A landscape with many valleys, sampled at points; each row gives a point and its height.
A ball rolls from a point to the lowest of its 2 nearest points, and stops where none of them is lower. Distance is the straight distance between rows; heights are no part of it.
j320 height 4.75: [-12 -24 -30 -12  17 -18   8  24   5 -25  -5 -30  -1 -21   5   6  -1 -16
   9 -14 -18]
j257 height 0.96: [  4  21  22  -3 -21  14  -2   2  -6  33  21 -23  -7  20   6  -3 -25  -2
  -3   6  -5]
j399 height 3.54: [-21   8  11  11 -31   0   7 -17  40 -14  13   0  -7 -14  22  -2  13 -11
  32 -53  15]
j250 height 3.91: [ 14 -23  11  22  -5  -3  13  -3  22   8  18 -21   5  -7  41  -1   0   4
  24   3 -35]
j919 height 0.94: [  1   8   8  -9 -38   5   6 -12  19   1  -7   1   3  -3  45  10  18   7
 -11  14  -5]
j442 height 2.93: [  8   1  -4  -7  25  -9 -32  30 -12   0   0 -13 -29   4 -13 -27 -44 -23
  -3  20  -3]
j976 height 3.92: [ -4 -47  -5  -1 -13   0  17  13  15 -14  21 -12  22 -21  23  24  22   3
  22 -34   1]
j191 height 5.40: [ 21   9   3  -3   4  14  -8 -10   7   4 -12  26  -3  10  20 -11  13  13
 -11  40 -21]
j86 height 4.15: [ 16  29  -8  17  41  13  -7 -18 -30   7 -41  36   4  20 -26   9   7  45
 -29  43  -3]
j675 height 1.67: [ -2 -19   8 -11 -35   5  -3 -14  -4   2 -23  -1 -25  -2  30   9  20  -9
  -7  21   6]
j144 height 5.98: [ -6  25   6   9   5   8  19 -24   4  10  17  14  14  15 -27  -4  10  10
  10 -24   0]
j341 height 3.50: [  0 -15  11  20  12  -3   5   4  17  -3  29  -3  23  -7  18 -15 -11  -1
  25  -9 -17]
j584 height 5.99: [ 10  10  18 -12 -26  16  -8  -7 -11  23  -9   7  -5  15  20  -1   1   9
 -22  41   3]
j132 height 1.44: [-12  19  -5 -29 -10   6   8  21 -16   0  17   3  30   9  -9  12  -4   2
 -36   8  13]
j634 height 3.32: [ 13  -1   4  30  46   9 -14 -14 -40  11 -41  38 -16  13 -32  -1 -10  30
 -13  49   8]
j648 height 1.95: [-17   0  -1  17 -33 -10   5 -27  10 -13 -31 -17   4 -27  35  21  38  21
   0  -4  14]
j39 height 6.11: [ 16  17 -11  -3  12   4 -14   7  29 -21  -9  19   2  -5  41 -20   9   3
  -9  33 -36]
j244 height 0.50: [-16  49  16   8 -21  -1   1  10  -6  24  18 -45   3  10  10   2 -33   1
 -13  -4   5]
j622 height 1.84: [-15   1   0 -15  -8  10   3 -15  -8   0  -1  24 -22  13 -33  -4   8 -20
   5 -24  23]
j375 height 0.57: [ -1  -9 -20 -18  16  -3  -5  19 -24  -7  -5 -10 -10   2 -18   1  -4 -12
 -17  16  -4]
j708 height 2.53: [ -7  -4  21 -29 -12  12 -10  30 -18  16  19   5  -3  15  -6 -11 -34 -21
 -13  13  19]
j431 height 1.26: [ -5 -21  -9  27 -11 -36   2  14   5  -3 -16 -54 -21 -30  37  13 -21 -11
   5  14 -12]
j505 height 3.38: [-15  11  35  28 -33   1  13 -27   5  23  12 -17  23  -2  29   6   1  23
  10  -6  11]
j59 height 4.99: [ 16  31 -29 -26   9   1  15  -1   6 -23 -13  48  21   6 -29  14  22  14
 -42   8  -5]
j991 height 3.86: [  4  24  -5 -30  23  14   7   7  -2  -2   7  49   3  30 -57   0  -9  -3
  -6 -23   5]
j599 height 2.91: [ -6  21  26  22 -23   6  -3 -41   8  25 -14  -6 -28  12   5 -16   4   0
  19  -6   3]
j298 height 1.57: [ 18   0 -24   0  43  -3 -18  15 -40  -2 -17  -5 -22  11 -34  -4 -10   4
 -24  38  -6]
j44 height 6.41: [  8  38   9  -6 -25   7 -20  -7   6  10 -29   0  -9   3  38  -9  -1   9
 -30  46  -7]
j156 height 3.90: [ -7  27 -11 -21  -3  -1  28   7  18  -5  31  -2  49   4 -15  16   5   8
  -7 -41  -8]
j805 height 7.38: [ 20  10  -3 -27 -30  20   7 -41 -17  31 -33   7 -36  34 -36  17  31 -12
 -15   1  -4]
j499 height 3.87: [ -2 -35  11  30   4 -19   7   4  -5   1  25 -16  31 -24  17   2 -12   3
  10   4   2]
j852 height 6.32: [ 12  27 -10  -7   5   9  22 -26 -16  17   5   1   7  27 -39  14  19  19
 -11  -7 -10]
j527 height 0.35: [  4 -33 -16  19 -19 -21  19  23  23   2 -17 -55 -40 -13  36  23  -9 -14
  22  -5 -25]
j369 height 4.56: [ 21   4  -8  10  15   6   7  -9  15   0   5  -8   6   6  20  -6  14  13
  11  11 -44]
j671 height 2.36: [-14  25  22  24   1   3 -13 -24 -14  19 -11   5 -30  11 -22 -24 -18  -5
   9   4  20]
j254 height 6.99: [ 31  25 -13 -27  -7  20   8 -27 -12  28  -9   7 -30  45 -52  12  18  -7
  -9 -13 -15]
j776 height 5.69: [ -6  15   3  30  17  -2   7 -28  10   1   3  -2 -10   3 -14 -19   7   3
  28 -18 -14]
j693 height 3.58: [-25 -28  -3  23 -16 -13  20 -17 -16  -1  -2 -30  -1 -25 -12  24  19   6
  13 -31  30]
j274 height 1.68: [ 10   8  33  20  -2   8 -14  -9 -10  31   9   0 -16  15  -1 -23 -28   2
   8  25   4]
j640 height 2.97: [  9  15  13 -29   4  24 -15  21  -1   9   9  39 -10  26 -11 -17 -26 -11
 -11  16   8]
j735 height 3.40: [-22  14  -4 -11  18 -10 -22  31   3 -19  -2  -1 -14  -7  -7 -29 -34 -29
   0  -3   8]
j168 height 7.79: [ 20  16   6 -20 -41  25  -5 -30 -10  48 -33 -24 -46  33  -7  12   8 -13
 -12   6  -7]
j571 height 2.21: [-21 -28  12 -10 -44   0  -9  -8 -20  -3 -19  -1 -29 -11  12  17  18 -18
 -12   4  44]
j229 height 3.36: [ 13  32 -21 -46 -12   5   6   3  -8 -10 -18  40  -3  18 -36  16  13  -8
 -52  13   9]
j472 height 2.07: [ 13 -21  13   8 -12  -2   0 -19 -33  32 -20 -24   0   7   5  12   3  21
  -9  42  -6]
j604 height 3.71: [ -1   0  24  39  -4   2  10 -26   6  14  10   1  42  -8  26  -4  13  33
   6   8  -1]
j178 height 1.49: [ -4   7  15   9 -55   1  10 -30  28   4 -22  -9   5 -10  56  26  34  23
   1  -3   4]
j242 height 1.70: [ 21  23 -11  34  35 -26 -29  -4 -23  12 -17 -47 -20  -1  -8 -14 -26  14
  -5  31 -13]
j692 height 2.19: [  2  16 -16 -49  -4  12  -4  29 -26  -1  -2  12   2  18 -24  12  -6 -11
 -49  23  11]
j609 height 3.75: [-21 -37  -4   7  -8  -4  14   4   0 -14  22 -14  17 -27  -8  16  15  -3
  28 -51  27]
j522 height 2.44: [ 19   8   3  15  34  10 -11  -1 -34  20  -4  12 -10  23 -31  -8 -15  20
 -13  34   2]
j157 height 2.25: [-18 -25  11 -32 -15   4   6  33 -18   7  25  -8  16   3  -4  10 -20 -16
  -8  -8  21]
j948 height 5.09: [-14  -5 -17  20  22 -22  12  11  18 -21  11 -34  14 -25   6  -4  -7  -4
  24 -29 -23]
j887 height 5.35: [ 30 -34  -6  12  54   3 -10  24  -7  -8   7  32  23  -2   5 -13  -9   8
  -7  41 -29]
j207 height 4.29: [ 11  64 -14 -16  31   4  -6   8   6  -9  -4  38  -9  30 -50  -5 -21   0
 -20 -19   3]
j835 height 4.19: [-22   0 -30  -8  17  -6  -4  12   7 -42 -12  22  12 -28  -5  -6  19  -4
  -9  -8  15]
j113 height 3.18: [ -9   2  36  15 -29   5   7  -2  23  13  32  -7  13  -1  40  -8 -15   1
  20 -11   3]
j466 height 4.88: [ 17 -54   1   1  37   3  -2  18 -10  -4  15  32  18   1 -12 -11  -5  -4
  13  15 -11]
j195 height 5.28: [ 46   6 -15   4  38  10  -4   4   7   9  15 -14   2  24   4  -9   1  18
   9  15 -54]
j119 height 4.24: [  6 -72  12  24   3 -20  -6   8  -6  -4  29   6  28 -32  13   4  -5  -7
  20  -4  22]
j99 height 3.31: [-11   5  14  22 -22   0   6 -27  23   2  -2 -15 -20  -5  25  -6   9  -4
  24 -21  -3]
j588 height 0.92: [-16  40   7  -6 -20   1  19   9  -8  16  27 -23  37   9   4  16 -13  12
 -26  -6   7]
j98 height 2.92: [-16 -21   6   0 -17   8 -12   8   2 -27  12  34  24 -32   9   6  25   7
   1 -17  50]
j513 height 0.33: [ 15  -8   3  23  13 -15 -10 -13 -29  22 -10 -29 -20   2 -13  -6 -15   5
   3  29 -11]
j768 height 3.77: [-27  -3 -20 -14  26 -20 -16  33  15 -42 -11   6   4 -28   4 -21 -10 -21
   4  -8   6]
j111 height 4.55: [ -4 -14  30  35   1   5  -8 -26   1   1  -7  37   0  -7  13 -19   6  15
  16  17  21]
j889 height 5.03: [ 13  37 -17  -2  20   7   9 -20 -11  -5 -23  42  10  16 -35  14  22  30
 -32  20  -2]
j281 height 8.10: [  9  40  -7  -6 -31  11 -10 -41 -20  37 -59 -37 -36  30 -23  16   9   0
 -19   7  -2]
j940 height 4.61: [  8 -63  11  -3  14  -3   5  17  -5   3  31   9  26  -4  -3  -1  -7 -10
  23  -8  -2]
j905 height 2.70: [ -9 -35  -6  -1 -30   8  -7  -5  -1 -25   6  13  11 -37   8  29  50  10
   8 -26  40]
j46 height 4.28: [ 15 -38   9  -1  20 -10   2  22  -5  16  33 -19  11   6  -6  -6 -31 -11
  23  -1 -21]
j347 height 3.26: [-13 -14  18 -12   3   4  -9  25  25 -14  25  27  29 -10  19 -22 -14 -10
  15 -14  16]
j597 height 3.46: [-13 -10   8 -19   1   6  13  21  10  -2  35  10  46  -1  -1   2  -3  -1
   6 -31   7]
j96 height 5.96: [ 45 -12  -6   6  40  11 -15  14 -10  12  12   5  10  18   6 -12  -8  18
  -6  43 -39]
j650 height 2.59: [-10   9  11  23  -9 -12   0   8   7  -1   6 -30  15 -19  40  -3 -15   8
  -7  19  -7]
j788 height 6.72: [  4  21 -12   1  -5  -6 -10   0  14 -15 -27 -12  -5 -15  45  -5  11   7
 -21  40 -23]
j745 height 3.79: [-15  19 -10 -18 -22  -7   8  -2  49 -25   5   4   7 -15  15   2  12 -14
  16 -53   1]
j723 height 2.74: [ -5 -46   1  12   1 -14   2 -14 -14  -3  -5 -10 -31 -12 -11   0   3 -21
  27  -9   9]
j480 height 4.39: [ -3 -30 -28 -24   0  -6   2  10  16 -31 -17  -6 -20 -16  17   6  22 -22
  10 -12 -19]
j623 height 2.35: [ 28  18 -13  22  47 -18 -38  15 -16   5  -2 -26 -32   7 -18 -29 -40  -2
  -1  26  -8]
j673 height 3.42: [ 13   3   1 -21  35  20  -4  21   5  -1  12  50   4  24 -26 -13 -17  -1
   4   0  -7]
j709 height 6.65: [ 28  40  -7  -6  18  20   2 -23 -21  29   4   6 -15  48 -55   2   5  20
  -9  -6  -9]
j89 height 1.41: [ -2 -22 -22 -36  11  -9  -4  38 -16  -3  -4 -36 -20   1 -15   8 -19 -31
  -4  -3 -13]
j667 height 3.88: [  8 -12   3  -5  27  -3   5  20  20   6  29 -16  20   9   1 -13 -19  -7
  35 -24 -37]
j22 height 3.08: [-30 -14  16   7  -7   0 -10  16   8 -22  26  23  30 -30   6 -12  -8  -3
  15 -29  52]
j27 height 5.39: [-19  17  -8  13  14 -10   6  -7  30 -17   8 -13  -7  -8  -5 -21  -5 -13
  36 -44 -17]
j663 height 1.97: [ -9 -43  -6 -32   8 -13   4  42 -11  -4  15 -23  13  -8  -3  11 -21 -20
   4  -8   0]
j601 height 4.35: [ -6  20 -25 -26   1  -7  16   9  27 -22   5  -5  19  -6  -1   9  12  -6
  -2 -31 -18]
j568 height 3.24: [-13 -28  -7  21  13 -17  19 -17 -26   2   5 -28  -7 -11 -34   7   7  -5
  23 -22   5]
j280 height 4.18: [ -2 -12  25  57  12   4  -4 -25  11  -3  -1  39  34 -20  21 -17  16  33
  14  10  16]
j71 height 2.24: [ -5 -38   7  -9 -13  11   1 -18  -7  -1  -3  20 -30   4 -11  -3  21 -19
  19 -13  17]
j278 height 2.01: [-13  -7  -4  22 -20 -20   6  -5   4  -9 -27 -39  -3 -29  43  16   8  10
  -5  18  -1]
j669 height 1.37: [-17  16  -5  -9   4   4  -3   2 -18  -7 -12  20 -14   6 -25  -3  -1  -8
 -20   8  21]
j549 height 2.95: [-11  28  16   3 -27   0   0  13  30  -4  17 -12  14 -10  53  -9 -18  -4
  -6   3  -6]
j426 height 4.08: [-13 -37 -16  -7 -17  -9   9  13  23 -26  -4 -20 -14 -23  23  20  19 -15
  24 -38   2]
j77 height 4.70: [ -3  56 -16 -21   7  -5   0  -3  21 -24 -20  46 -12  10 -46  -6  -8 -16
 -23 -24  11]
j869 height 2.49: [-16 -23   0  -9 -50   3  -2 -12   1 -16 -14  -2 -15 -22  20  35  44  -1
  -4 -22  38]
j858 height 4.65: [-14  30 -25 -18  12  -4   5   1  17 -32 -10  35   6  -6 -27  -5  11  -7
 -10 -22   9]

For each start below, name the point where the ball stops.
j156: j919
j254: j375
j601: j244
j480: j375
j77: j375
j858: j513

Call two points neighbours if one is among the 2 nearest of the other. Go from one point of each pair to the other, from neighbour to neighbour, staying as low as possible. Name the highest point that can't be avoided.
j191 / j375: j584
j527 / j244: j601
j919 / j527: j278
j513 / j375: j77
